Points, in no order, along strands that fork, close into loops and pass close to each other.
In the rows, 128 means zero.
Two points are linked if the straight distance between their rows is under 116. Some points are linked to none.
z_844: [122 109 173 144 134 151 130  50 114 156  45 146 118 145 125 110 144 125
 101 126 117 125  60 192 100]
z_933: [126 225 122 128 132 149 115  92  92 191  94 133  86 128 134 132 162 148
 149 103 170 131  73 152  93]
z_947: [156  73 124 111 159 125 119 135 178  92 101 108 132 107 157 144  96 114
 158 162 146 101  98 137 136]
z_806: [125 150 125 175 178 100 137  56  67 171 113 136 142 163 112 136 128 117
 126 104 152 134  74 164 133]
z_408: [172 128 163 149 129 144 139 133  59 117 108 125  95 138 139 117 123 121
 122 142  62 122 126 153  96]
z_830: [126 130 147 162 122 134 122  80 112 185 183  57 130 145  87  65 168 184
 111 117 126 132 118 160 101]
z_871: [105 109 149 134 139 114 115 131 165  93 128 131 154 102 122 178 161 104
 118 164 159  62 146 148 135]
z_159: [ 70 123 202 162 119  98 126 109 120 147  25 148 100 141 125 121 197 118
 125 128 110 126  98 161 122]
z_139: [110 103 112 121 120 116 123 124 173  96 165 151 123  90 150 171 158 116
 149 176 209  56 131 155 129]
z_756: [119  73 147 108  95 181 151 126 163  75 137 174 130  97 144 130 152 117
 105 158 180  96 143 155 117]
z_843: [112 117 134  75 114 124  99 189 161 125 153  79 156  83 125  90 102 134
 177 137  94 131 127  98  91]
z_733: [150 120 130 172 163 118 132 153 149 120 143 111 112  99 147 185 102 126
 126 105 116 109 126 155 163]
z_504: [164 153 111 130 113 113 129 150 131 136 113  55 140 146  83 107 168 107
 119 161  80 118 176 135 101]
z_835: [ 94  72 153 184 160  92  77 136 144  78  61 149 132 132 171 144 154 112
 149 112 135 113 125 154 162]
z_108: [ 99 155  88 120 152  82  77 115 108 154  83 186 133 151 135 130 117 120
 129 100 159 137 127 100 158]
z_543: [ 71  75 161 138 112 150  87  81  97 115 167 108 127 128 163  76 127 162
 189 130 133 109  97 141  83]
z_863: [141 123 143 150 145 150 157 169 153 108 201 123  87 100 135 152 114 126
 142 106 122  96 132 164 156]
z_671: [148 140  92 120 122 186 156 139  86 105 166 185 114 126 136 148 105 136
 133 103 158 173 119  96 141]
z_594: [158 170 109  84 143 161 102 161 152 155  95 135 117 108 125 168 103  92
 159 145 107 124 104 102 116]
z_732: [180 160  83 136 157 129 135 151 106 126  87 149 129 120 155 144  95 125
 137 108 118 165 121 113 142]
z_222: [ 79 140 157 199 142  55 120 129  88 145 119 174 141 173 142 152 144 151
 114  63 158 127 152 139 167]
z_706: [102 109 124  99 100 144  56 115 137 118 155  99 141 143 143  70 146 176
 147 123 130 121 166  91  98]
z_964: [145 174 127 132 117 101 114 194 199 150 117  93 122 105 163 157 135 121
 117 107 115 113 161 129 132]
z_987: [ 97  79 157  73 117 170 173 122 178 126 166 126  99 113  82 140 119 121
 122 147 170 131 109  82 130]
z_338: [ 83 124 124 126 141  39  92  97 112 145  67 162 150 175 120  98 160 133
 139 106 159 139 151 120 173]
z_40: [117 175  78 175 151 173  84 111  87 127  87 186 133 165 150 161 143 169
 144 135 140 158  85 125 113]
z_81: [137 175  70 205 167  93 127 128  92 150 147 175 158 162 125 167 141 146
 106  75 131 160 133 140 153]
z_741: [107 107 140 123 139 194  82 168 115 121 155 141  89 127  92  86 169 108
 149 160  90 132 133 121  94]
z_89: [100  88 169 172  96 150 115 115 161  96  53 146 140 134 135 169 185  87
  87 163 109 110 142 160 118]
z_246: [132 213 103 102 133 131  84  95  91 180  71 149  89 157 146 113 162 139
 154 114 128 133 111 124 108]
z_881: [117 142 141 144 129  42 128 104 102 121  65 103 119 152 166 109 142 115
 164 100 119 127 117 154 150]
z_501: [107 135 156 148 109  95 131 154 146  83 117  61 115  91 152 195 117 115
 157 149 110  62 113 166 179]
z_959: [140 156  64 178 154  78  93 147 146 190 117 125 155 145 129 116 142 152
  96 123 101 164 131 135 145]
z_488: [140 130 131 144 150 150  93 100 116 144  65 201 153 163 172 155 103 135
 100 108 120 145 118 108 119]
z_186: [139 181  80 105 140 114 122 113  83 171 111 149 131 151  96  87 148 108
 107 144 117 120 147 129 114]
z_994: [158 143 107 162 106 138  96 107 156 169 134  74 149 175 142 148 154 139
 110 100  88 164 164 128 141]
z_541: [172 189  86 141 139 133 116 184 196 159 112 138 115 104 142 160 126 135
 102 105 106 140 157 110 138]
z_437: [126 184 127  95  95 130 159  72  53 175 129 121 122 135 124  79 122 142
 142  91 166 170 101 137 101]
z_336: [118 150 128 139 134  67 129 154 110  86  64  90 100 119 182 144 151  86
 152 107 112 116 132 144 163]
z_300: [149 147 131 100  91 154 112 134 155 161 155 126 173 135 128 115  91 134
  87 138 122 125 188 127 112]
z_241: [142 161 112 100 125 149 108  71  67 180 146 125 112 147 102  53 140 179
 112  85 138 158 126 117  93]
z_724: [ 98 124  94 144 166 162 135 144  84 141 196 157 101 119  89 123 128  93
 143 136 116 123 119 147 144]
z_471: [143  84 160 134  92 184 143 138 142  83  74 126 111 115 112 150 160  86
  97 174  86 107 124 150 120]
z_35: [129 162 122 136 108 134 167 170  87 154 178  87 123  99  66 135 107 110
 145 133  67 154 125 103 111]
z_610: [137 103 137 125 106 133 128 174 183  95 179  42 143  72 113 135 147 158
 149 164 126 107 137 110 128]
z_391: [142 118 117  83 118  98  83 115 140 112 108 121 135 119 163  78 141 123
 172 173 136  88 140 136  81]
z_570: [ 99 133  80 138 135 112 117 109  96 166 211 128 159 117 105 107  75 125
 164  91 132 143 109 137 133]
z_169: [164 120 112 179 169 148 113  94  80 128  88 172 142 176 140 153 135 132
  86 109 116 162 134 123 131]
z_650: [133 105 152 109 122 152 109  54  94 149  69 143 117 165 116  57 150 128
 113 147 128 121  83 170  95]
z_635: [162  95 108 101 167 140 102 131 217 118  98 113 138 128 130 136 125 117
 120 158 159 116 125 102 154]
z_771: [133 117 111 133 125  97 130 134 119  91 174  94 147 112 141 104 130 121
 163 129 150 106 151 157 156]
z_527: [141 182  67  95 117 151 136 163 107 151 157 129 132  94 119 129  96 133
 149 127 119 182 120  94 121]
z_287: [119  90 169 110  95 152 114  77  73 117 115 114 137 170 112  75 157 128
 108 161 128 114 132 140  94]
z_739: [102 132 119 169 158 114 125  83  77 151 145 135 114 171 126 123 149 104
 131 116 134 101 119 177 132]
z_122: [107  43 170 103 135 145  92 138 138  54 140 125 158  95 144  95 118 167
 131 138 147 131 122  77  89]
z_734: [167 202 142 192 147  98 186 123  78 164 102 103 120 145 147 151 150 153
 122 111  97 149 112 145 105]
z_37: [ 99 149 119 113 112 178 146 139  70 123 187 160 143 131 105 124  99 122
 122  94 138 179 130  56 121]
z_256: [122 137 110 146 138  95 111 145 135 105  89 133 103 153 172 149 156  97
 117  85 133 140 154 128 170]
z_550: [127 187  35 132 132 112 141 126 103 147 166 173 182 118 131 159  70 112
 146 112 156 169 112 116 147]
z_303: [182 131 168 101 101 141 134 177 123 122 111  81 131 129 125 112 101 137
 139 133  45 138 150 120  83]
z_554: [121  97  95  82 109 151 116 101 166 127 163 136 146 130 117 137  72 104
 133 100 185 131 128 108 154]
z_648: [144 165  93 158 137 106 112  84 116 142  93 105 176 165 139 178 115 120
 153 106 124 176  94 100 157]
z_799: [144 125  98 153 133 145 115 168 163 126 209 113 145 112 103  89 144 163
 100 145 124 117 173 138 121]
z_490: [131 117 143  96 119 137 157 170 125 105 152 108 126 111  87  85 137 122
 110 162 116 124 162 107 115]
z_674: [152 128 126  84 128  78 112 155 139 113  86 100 150 123 182  84  96 120
 170 162 113  95 124 155  91]
z_231: [114 147  97 153 113  38 114 108 142 134 126 101 166 149 141  92 159 121
 106 117 145 114 154 150 140]
z_242: [ 85 118 130  99 114 139  66  73 111 161 165  73 130 158  94  47 151 169
 150 139 143 118 126 109 104]
z_787: [101 134 177 141 164  65  85 178 148 122  53 136 142 136 107 114 178 127
 135 170 123 104 174 124 131]
z_93: [136 118 147 140 153 117 160 141 108 105  85 127 121 124 114 194 107  70
 106 152 103  96 100 143 171]
z_215: [176  95  73 134 145 105 131 117 155  95 143 135 137 151 130 129 141 110
  90  95 170 133 161 123 195]
z_688: [109 154 129 129  93 151 162  98  67 159 180 125 177 140  96 128  87 122
 113 101 115 171 143  88 118]
z_600: [130  76 188 137 105 122 135 105  91  65 173 101 168 114 144 104 131 171
 123 155 102 106 163 117  95]
z_472: [164 119 156  78  96 114 177 187 141  93 120  76 130  73 118 124  71 137
 142 148  90 115 108 122 129]
z_230: [121 126 168 167 119 123 160 101  66 136 166  62 126 119 116 135  74 148
 154 116  70 109  92 160 136]
z_326: [103 127 142 171 147  69 126 142  97 126 109 182 145 158 132 200 130 116
 117  54 149 158 167 112 189]
z_884: [123 146 151 133 109 227 114 112 129 161 170 163 141 126 139 186  96 130
 135 117 118 130 112 137 109]
z_104: [129  79 164  75 162 138 131 197 144  58 144 121 110  99  91  85 153 155
 128 142 109 110 105  79  66]
z_119: [145  75 133 104 122 110 166 112 172  66  90 107 117  93 141 176 139 104
 135 173 167  93  97 122 165]
z_767: [123  89 157 178 142  93  90  62 114  96  72 122 129 177 159 110 186 138
 125 101 140 123 124 165 141]
z_38: [105 105 194 141  95 103 151  92  93 110 191  70 152 142 129  92 115 185
 116 120 130 115 149 140 120]
z_625: [162 173 134 127 163  87 166 191 119 112 123 141 113  93 157 129 106 117
 117 124  80  87 140 161 119]
z_39: [168 138  95  93 139 166 131 176 133 127 145 102 101  94 111 126  91 124
 171 119 110 188 103  60 118]
z_189: [ 98  82 158 151 149  87 135 161 177  69  98 187 115  90 143 160 203 125
 111 145 195 100 140 142 143]
z_889: [180 128  72 131 131  83 161 180 183 154 113  89 134  95 104 121 132 118
  77 153  99 148 135 125 131]
z_177: [ 94  64 160  81 162 147 148 183 117  38 122 123 101  81 122  89 162 121
 137 133 103 127  69  67  88]
z_553: [151 164  75 146 145  95  66 113 142 171 104  91 133 147 150 104 135 151
 150 107  93 151 112 138 122]
z_305: [110 104 143 132  95 182 180 157 182 118 135 195  52  90 140 143 137 111
 108 131 131 119  98 174 132]
z_954: [141 181  97  87 111 139 143 136  68 134  90 165 133 126 118 145  97  85
 177 161 109 150  94 111  97]
z_531: [132 175  70 171  88 108 136 127  74 190 172 113 143 114 117 115 117 154
 141 128  96 186  95 128  97]
z_228: [128 148  91 104 130 135  98 106  65 151 156 148 116 170  94  43 137 144
 131 136 123 132 160 119 116]
z_696: [118 131 119 147 101 167 165 111  94 126 133 207 126 132 133 184 132  70
  97 107 143 138 129 150 141]
z_195: [119 121 132 151 138 211 115 151  79 149 189 157  85 125  83 126 153 103
 132 137 100 127 142 131 123]
z_858: [ 86  58 157 150  74 205 133  97 109  89 142 169 133 142 117 133 124 111
  96  86 118 158 129 126 133]
z_277: [161 102 121 150 130 142 118 109  92 143 168 115 155 156 132  91  82 146
 127  94 101 163 149 112 136]
z_359: [116 165  77 147  56 122 144 179  84 179 170  91 148  97  85 118 136 107
 132 140  83 191 112 103 110]
z_998: [112 142 141 125 153 122  79  72 133 169  89 135 152 180 129 124 123 137
 104 112 148  90 114 138 131]
z_299: [ 81 118 146 129  78 136 109 105 109 126 178  83 146 156 101 120 159 124
 130 131 146 128 167 102 134]
z_381: [128 139 156 128 118 165 130 128 128 146 138 126 122 129 168 158  88 126
 134 132  99 108 131 149 103]
z_181: [184 140 117  63 132 175 152 172 148 130 110 121  91 101  87 150 106  98
 173 148 102 163 105  88 110]
z_945: [109  98  88 130 133 131 148 139 133 152 207 106 150  94  81 125  72 106
 153 107 134 156  93 123 165]
z_764: [129  78 145 120 122 138 176 129 196  93 150 132  33 118 166 171 150 152
 163 150 145 114  88 155 157]
z_716: [104 114 188 154  77 141 147  99  82 110 155  79 113 123 135 166 103 130
 141 136  77  96 102 163 147]
z_328: [156 118  93 123 164 134 150 167 159 141 156  64 125  80  90 152  96 112
 149 150  95 116  96 125 160]
z_596: [159 165 146 180 170 110 136  98  79 154  90 131 119 172 134 131 152 139
 107 117 102 145 148 130 124]
z_158: [132  81 139 117 121 143 135 136 166  77 186  96 128  63 135 137 171 170
 164 146 152 117 149  79 120]
z_911: [167  86 140 100 127 132 113 141 164  43 136 107 120  71 174 123 146 163
 173 147 167 117 148 114 132]
z_309: [137 142 146  79 136 134 135 166 191 117  68 186  85 124 149 153 143 103
  96 143 150 115 147 121 124]
z_910: [129 123 186 157 139 115 112  64 145 142  75  76 116 167 154 122 154 142
 130  96 156 119 100 177 123]
z_616: [124  92 164  68 159 151 166 173 148  89 152 147  85 109 100  84 109 156
 104 120 118 150 129  53  87]
z_680: [137 106 114 162 152 100 137 115 101 106 140 118 138 148 143 110 130 100
 125 130 125 100 150 164 162]
z_462: [198 114 129 116 140 137 181 156 204 131 136 117  99 119 140 134  94 154
  99 124 120 160 141 104 138]
z_957: [125 112 136  99 120 111 140 131 151  82 152 124 103  41 145 174 167 137
 175 198 169  51 125 143 121]
z_385: [141 182 126 146 153 118 112 108 113 174 137 175 144 141 175 118  95 175
 129  96 110 114 128 162  85]
z_225: [139  89 160  97 110 132 165 153  96  63 151 129 122  96 101 104 122 124
 113 188 146  91 151 133 115]
z_630: [ 98 125 165 131 162  80 153 158 113 134  79 164 148 129  97 160 114  98
 105 133 151 130 150 109 163]
z_401: [116 137  89 153 103 144  77 146 159 161 202  94 148 127 121  71 140 177
 128 133 104 126 172 142 111]
z_762: [152  86 110 136  96 170 130 104 140  89 122 168 115 165 155 180 122 102
  96  75 160 153 145 124 178]
z_413: [146 112 108 139 148 139 157 168 193 130 212  95 125  99  80 122 160 146
  94 172 155  93 174 130 134]
z_95: [ 87 132 120 107  72 137 105  63 120 153 179  90 157 187  78 110 145 132
 120 114 175 108 154 130 141]
z_986: [179 129 112  99 150 157 177 156 136 119 159 123 113 118  54 114 133 103
  78 154 136 140 171 116 145]
z_362: [124 222  89 112 126 111  88 142 132 174  68 146 112 149 166 138 145 127
 143 102 108 150 129 108 103]
z_21: [158 105 157 113 108 116 145 142 128  81 120  44 152 111 115 109  92 137
 135 146  75 123 125 112 125]
z_59: [117 115 142 130 123 179  86 131 129 139 121 146  90 152 127  71 175 133
 132 175  90  99 131 165  72]
z_438: [104 145 120 109  54 118 138 148 141 151 176  74 157  93 129 130  93 125
 127 109 105 170 151 110 120]
z_632: [135 122 141 124 108  93 148 160 143  68 135  70 116  55 139 162 142 134
 171 179 119  44 122 154 137]
z_519: [119 113 118 137 200  90  74 150 146 126 102 196 139 136 141  85 115 134
 109 129 143  96 144 141 139]
z_828: [130  65 168 113  79 164 140 128 112  67 144 162 130 123 155  94 142 127
 101 162 137 108 156 148 100]
z_891: [144 195 104 139 109 164 107 110 105 172 143 157 121 148 173 139 104 158
 137  94 129 151 133 126  93]
z_757: [185 150 142 100 116 117 169 204 144  98 126 110  92  79 137 131  86 128
 149 125  83  97 109 149 123]
z_97: [130  78 163 106  95 141 200 112 143  60 149 104  75 101 107 153 105 142
 121 152 142 135  86  95 178]
z_551: [ 69  78 123 129 126 135  99 142 137  98 235 116 145 109 122  91 143 131
 167 116 170 104 132 111 130]
z_233: [ 99 115 127 134 165 116  71 134 117 148  29 222 127 146 151 126 126 126
 115 132 103 153  98 120 111]
z_719: [138 143 118 154 172 135 160 161 145 125 127 175  92 102 172 201 100 128
 128  95 145 128 103 141 163]
z_15: [103 151 163 108 103 121 156 141  86 121 156  88 149 130  95  86 125 138
 115 119  92 139 164  97  84]
z_731: [153  92 118 127 139 141 182 133 188 100 147 129  33 147 151 142 147 150
 133 127 147 144 124 131 161]
z_796: [112 111 129 106 122 142  73 115 138 114  89 146 136 132 146  76 162 133
 149 194 126  78 114 162  78]
z_935: [144 100 130 140 211  92 125 155 139 101  89 171 126 108 168 111  99 125
 109 110 138 129 139 132 153]
z_322: [103 138 107 139 114 189  84 100 115 164  83 184 100 143 126  99 171 109
 128 144  84 119 103 150  91]
z_790: [ 67 123 192 145 138  99 140 134 130 114 112 159 145 124 127 167 131  91
 104 159 142  48 135 173 141]
z_740: [133 148  93 152 160 120 124  60  72 169 133 112 130 151 132 112 110 133
 180 106 145 162  75 142 131]
z_503: [149 167 142 137 114 141 170  90  88 179 161 114 169 142 105 145  83 152
 105 128  96 154 140 130  87]
z_922: [122 126 151  87 151 104 100 151 129 141  44 180 137 142 180 119 106 107
 142 131 113 116 108 138 101]
z_363: [130 143  95 105 114 116  77  54 110 154  99 135 124 172 182 102 100 149
 146  66 141 150 115 133 145]
z_406: [ 93 134  79 123  66  96 118 138 150 179 178  57 154 107 124 118 124 114
 139 117 129 148 127 135 138]
z_431: [ 85 124 177 136 145  87 128 127 107 139  76 151 138 156 113 148 143  90
 100 168 119 101 137 154 136]
z_458: [156 219  54 134  92 121 122 129 120 168  93 122 138 131 139 146 149 130
 146 118 109 188 129  97 122]
z_130: [142  94 146 126 152 174 130 141 110 113 193 140 132 122 103  94  88 154
 101 106 113 154 152  94 119]
z_31: [161 157 149 123 117 147 115 141 138 155 127  97 144 118 157 126  74 153
 159 108  70 141 129 140  84]
z_691: [115  76 154  88 117 111 217 121 116  74 185  99 126 106  91 127  94 143
 110 136 169 134 124  76 163]
z_470: [ 77  64 169 183 165 102 110 148 171  88 103 179 126 118 129 154 163 116
 136 135 151 107 121 151 165]
z_834: [156 125 141 119 128 155 165 151 100 123 104  97 108 113  94 169 104  74
 129 147  88 121 111 124 150]
z_640: [136 125 145 105 111 144 143 140 117 123  76 195 130 141 132 116 128  90
  71 158 115  92 155 159  99]
z_818: [140 139  91 129 124 135  74 124 150 156 147  93 126 138 137  68 140 156
 152 120  94 130 149 131 112]
z_312: [ 99  85 147 141 115 143 102  90 162 108  62 162 170 154 136 157 139 103
  88 151 137 111 136 151 136]
z_901: [123  97 170 103 109 184 159 133 127  99 113 104 102 100  79 168 120  91
 108 185 112 108 115 119 138]
z_784: [102  92 134 157  84 202 152 105 121 120 142 206 128 117 130 139 110 106
 101 116 120 141 116 158 136]
z_908: [140 189 119 146  96 119 146 136 101 150 137  91 111 125 122 165 144  87
 132 133  99 132 165 137 145]
z_575: [142 125 154 118 153 106 170 149 144 112  83 156 129 119 135 190 114  87
  92 142 151 124 110 125 173]
z_730: [138 119  90 111 160 158 178 130 164 147 200 157  90 114 120 155  78 150
 150 103 181 167  95 105 149]
z_383: [104  72 124  70 119 164 126 102 183 105 181 141 142 118 102 118 111 129
 133 148 206 121 134  87 122]
z_805: [126  91 154  86 153 183 140 149 163  99 170 169  98 119 110  87 110 162
  96 132 144 125 143  99 106]
z_565: [133 158 107 158 174 107 101 156 145 167 161 158 128 140 166  96 119 149
 115 101 105 102 165 173 121]
z_887: [117 122 110 118 114 112 102  54 115 154 177 130 164 174 105  84 124 160
 113 106 167 101 156 159 132]
z_573: [135 113 120  79 106 154 111 112 157 123 160 127 181 128 106  97 106 139
 113 173 169 104 173 103 112]
z_18: [ 98 174 177 143 126  36 142 133 118 142 115 130 151 131 168 127 106 137
 121 101 110 100 144 158 109]
z_493: [118 114 181 141 114 121 146  76  90 130 185  62 123 146 108  79 161 173
 135 103 152 124 116 150 105]
z_444: [130 134 101 137 145 172  93 150 128 141  66 180  94 141 104 128 171  69
 109 160  99 125 110 139 118]
z_84: [133 135 138  95 122 149 152 138  88 131 138 171 114 137 108  88 122  81
 102 167 119  84 160 163 102]
z_137: [109 134 220 139 158  92 111 125 113 167  25 132 103 152 120 130 161 140
 144 126 115 133  96 136 112]
z_49: [163 118  96 119 157 125 185 137 168 121 162 132 120 118  77 114 150 119
  88 165 168  96 162 126 144]
z_41: [146 166  75 151 134 193  96 104 101 141 133 189 141 163 152 159 130 176
 127 101 130 151 129 125 116]
z_760: [121 160 175 124 132 119  97  69 146 177  78 117 115 152 155 112 160 157
 115  98 170 107 107 147 111]
z_867: [156 103 128 167 112 141  97  90 127 128 154  92 152 182 118 120 139 149
 111  94 115 142 161 139 149]
z_12: [145  94 119  99 159 156 141 146 195 141 178 112  78  95 136 115  86 171
 164 112 152 150 105 106 144]
z_36: [165 134  99 111 117 180 149 126 137 119 133 168  92 128 155 183 124 115
 124  88 172 183 133  95 154]
z_321: [116 106 180 111 110 161  85  63 121 136 115  84 115 140 159  66 138 172
 172 131 129 122  85 154  85]
z_347: [150 136  54  94 134 114 134 126 146 152 154 164 144 107 131 126  76 112
 138  99 176 157 115 117 166]
z_970: [ 97  99 153 105 150  81 114 139 140 111  65 131 152 118 200 119  86 111
 161 149 111  97  97 163 121]
z_260: [134 105 115  84 149 149 183 130 166 139 152 141  90 119  90 145 101  94
 129 172 165 122  93 117 146]
z_646: [165 170 136 137 141  73 120 150 131 164  94  96 133 156 116  95 164 123
 104 139  89 111 165 162  97]
z_364: [141 145 126 138 134  84 122  90  97 145  93 107 123 166 202 101 109 126
 156  75 110 147 104 158 143]
z_907: [144  62 148 115  86 135 177  99 151  33 104 103  93  76 119 167 145 132
 144 174 141 112  77 129 183]
z_847: [120  82  99 121 120 142 105 136 146  69 201 119 148 102 122 116 176 152
 158 135 191 128 175 107 140]
z_710: [158  55 152  91 121 161 120 142 144  53 129 123 112  96 175  89 128 165
 141 145 139 138 146  96 113]
z_483: [119 163 158 108  82 117 147 103  68 162 143  73 127 126 110  73 111 141
 133  92 109 171 116 104  90]
z_738: [ 95  67 150 135 108 198 122 141 144 106 147 124 105  98 139 141 105 107
 153 125 126 145  96 121 143]
z_10: [137 211  23 128  97 118 140 140 100 143 143 158 165 129 145 120 107 141
 144 129 134 197 118  99 119]
z_672: [130 153  70 144 114 118 127 106  61 156 170 117 141 131 138 101  89 127
 184 106 124 175  97 121 130]
z_467: [179 122  88 114 113 104 171 175 205 151 163 109 129  97 111 105 107 162
  79 138 139 153 151 130 141]
z_355: [ 78 165 117 135 163 123  81 170 121 160  57 191  90 137  95 148 178  77
 129 142 118 124 137 116 134]
z_180: [ 89 123 157 132 162  95  86 187 137 138  57 185 102 135 101 123 169 117
 142 132 128 146 171 104 160]
z_974: [ 91 120 154 139 106  92  73  69 144 146  77 156 161 197 129 158 144 134
 105  81 167  97 147 136 144]
z_476: [148 148 100 182 136  97 159 124 115 122 133 151 158 153 126 207 124 110
  98  56 139 145 147 129 173]
z_284: [117  82 157 130 109 172 115 100 104 116 157 155 159 167 111  93 128 128
  92 153 127 115 163 146 111]
z_800: [122 143 110 111 168 112 125 144 103 142 137 160 141 138 103  93 114  80
 110 177 133 103 143 158 120]
z_152: [150 119 140 100 114 153 157 152 160  95 125 148 107 116 162 132 121 107
 106 137 169 110 152 142 137]
z_361: [194  90 137 107 144 142 170 146 191 113 117 106  49 135 125 126 139 156
 132 160 119 143 130 103 137]
z_20: [123  81 124 110 161 155 197 126 130 121 185 172  70 118  94 136  85 129
 137 121 158 135  73 118 156]
z_176: [126 124 104 136 147 139 146 142 163 164 191  97 148  89 111 171  64 128
 161 126 125 120  91 131 160]
z_441: [117  85 144  83 148 135 137 164 178 111 153  92 109  92 116 108  86 148
 170 148 133 136 102 102 115]
z_948: [178 141 109 153 194  88 156 167 138 103  88 151 137 125 160 146  95 132
 103  95 111 160 133 125 163]
z_812: [128 119 150 166  98  88 159 103  93 137 183  52 156 129 130 112  90 168
 122 110  91 126 126 165 130]
z_890: [122 101 144  87 147  71 191 157 122  51 165  97 134  52  91 123 159 170
 126 137 144 118 118  52  88]
z_717: [137 106 149 144 139 139 145 118  75  92 134 102 116 131 122  98 151  95
 124 142  91 118 138 154 141]
z_776: [ 70 137 131 158 143 113 102  74  92 166  80 201 141 170 121 152 141 105
 132 110 149 139 114 116 156]
z_153: [139 126 111 113 178 105 123 140 161 132 119 142 150 124  83 114 122  87
  89 177 152  92 155 138 139]
z_539: [130 177  48 143 103 157 103 111 120 151 124  98 153 151 131 174 129 127
 153 110 131 193 124  76 155]
z_846: [135 167 140  99 102 180  96 130 147 171  88 139 121 131 147 161 124 117
 148 153 101 120 122 132  92]
z_705: [106 167  83 127  66  69 120 121 135 156 153  69 151 126 148  86 153 131
 118 122 135 135 146 149 131]
z_883: [115 129 128 118 120 211 136 122 147 151 171 159 129 115 109 199  94 116
 126 113 157 134 110 105 143]
z_442: [141 212 100 193 128  79 135 106 127 196 101 100 160 129 143 157 150 181
 135 101 124 181  69 129 104]
z_468: [ 60  94 145 151 100 139  59  77 171 141  63 168 172 164 141 166 144 108
 109 116 153  97 114 148 133]
z_712: [141 178 115 123 107 163 150 107  62 129  89 168 117 146 164 156 118 120
 165 146 108 162  91 124  92]
z_813: [ 95 126 122 143 151  34 106 121 143 123 111 130 183 156 123 117 147 132
 123 123 166 110 182 131 156]
z_840: [ 94 103 124  76 114  97 190 152 128  84 184  86 113  87  94  85 117 121
 116 117 172 158 140  67 149]
z_878: [158 136 132 114 114 117 122 171 222 124 141  56 135  92 135 138 125 150
 151 137 114  99 149 123 124]
z_561: [154 183 124 154 123 151 149  91  85 169 120 109 163 148 116 193 104 128
 131 151 100 151 110 103  99]
z_750: [165 155  92 108 161 124 107 160 207 141  91 124 117 127 112 137 162 112
  93 135 140 132 161  99 149]
z_914: [139 159 136 104 146 150 140 164 138 136  79 222 111 119 129 147 116  99
  78 135 142 116 149 120 113]
z_460: [131 104 156 131 188 104  95 177 171 106  43 122 145 139 113 139 176 100
 126 200 133  87 133 114 115]
z_64: [ 76  51 175 111 136 184 120 149 142  72 130 134 112  95 119 108 126 130
 130 126 120 132  81  91  95]
z_136: [148 152 142 147 117 174 165 123  62 120  74 169 116 131 135 156 128 100
 122 145  83 149 101 145  98]
z_557: [107 130 137 112 130 157  86  62 114 181 144  85 122 151 112  80 127 166
 164 107 141 117  81 135 102]
z_205: [146 134 101 157 138  77 139 145 131  97 175  97 150  89 113 122 184 128
 139 165 151  84 181 155 144]
z_446: [168 208 122 174 109  69 165 126 107 168  90  89 133 134 141 155 143 154
 120  76  87 179 107 139 127]
z_772: [102 126 160 109 103 115 139 111  96 149 150  66 141 135  82 106 126 116
 167 176 105  90 125 142 100]
z_206: [174 131 101 142 130  96 155 191 158 120 121  56 127 102  84 125 160 107
 110 159  80 127 143 151 144]
z_479: [106 108 134  74 105  86 181 144 142  59 180 103 130  82 102 113 167 146
 128 130 183 144 148  45 115]
z_306: [ 86  86 162 121  89 181  97 126 142  91 179  98 122 132 127 152 139 112
 145 112 140 130 146  96 141]
z_459: [118 157  87 191 155 100  85 131 150 178 138 145 151 170 113 160 152 154
 100  80 123 133 139 121 154]
z_358: [ 98 145 134  96 126 190 162 149 116 132 190 142 121 100  76 175 109 106
 112 119 144 151 124  73 114]
z_29: [ 89 124 176 143  76 113 143 115 101  93 137  97 113 112 151 168 139 112
 153 141 119  68 122 175 142]
z_378: [161 148  86 115 140 148 119 161 122 105  97 145  88 131 163 118 140  79
 127 120 125 156 145 116 158]
z_785: [ 99 148 125 146 106 137 144 102  86 136  79 206 120 163 138 149 161  76
  89 106 143 145 117 134 150]
z_60: [157 176 111 181 139 124 140 108 111 138 100 116 181 141 135 214 105 124
 129 134  96 173 123 119 143]
z_839: [146 142 126  90  54 121 139 142 136 169 124  91 186 117 131 111  85 132
 106 138  96 154 167 115 105]
z_196: [109  83 136 193 168  80  81  91 144  95 107 124 162 182 150 141 149 131
 137  93 148  96 129 146 162]
z_774: [114 157 146 103 136  84 115 128 134 139  91 166 157 143 181 128  98 122
 109 118 138 108 155 141 125]
z_175: [ 97 207  98 171 133  64 121  82 124 203 117 145 177 151 130 163 134 176
 121  80 171 168  89 131 126]
z_558: [128  76 143 137 140 154 152 143 189 102 190 106  70 101 157 168 106 145
 160 126 142  92  99 154 168]
z_464: [106 144 171 130 175 112  89 104 107 161  36 171 109 158 122 101 132 154
 125 129 117 141 114 112 109]
z_564: [137 181 151 149 156  84 111 136 137 164 115 146 125 162 135  92 157 166
  88 124 117  95 159 166 104]
z_315: [134 132  72 110 109 154  63  87 135 136 117 165 154 167 155 135  99 134
 129  60 147 145 135 111 162]

A fork is a point with three links, a tip a point with one. Leave the first point through the second and follow the links. Name the first fork or tip that comes.
z_785, z_776 -> z_383
z_139, z_957 -> z_38
z_364, z_881 -> z_519
z_431, z_630 -> z_189
z_519, z_935 -> z_315
z_438, z_406 -> z_858
z_64, z_177 -> z_994

How many points has the smallest loop of links through each point below? Write 0 if it is on no loop.
z_309 -> 13
z_986 -> 11
z_358 -> 18
z_468 -> 0
z_616 -> 0
z_813 -> 0

A piece is two or more points that can be reached from each other along the links. Count, over all rows, the pieces, the separate loops (a circle has one, a figure eight two, a Y none), the forks (points with three links) and the tips (points with one).
pieces -> 8
loops -> 3
forks -> 18
tips -> 28
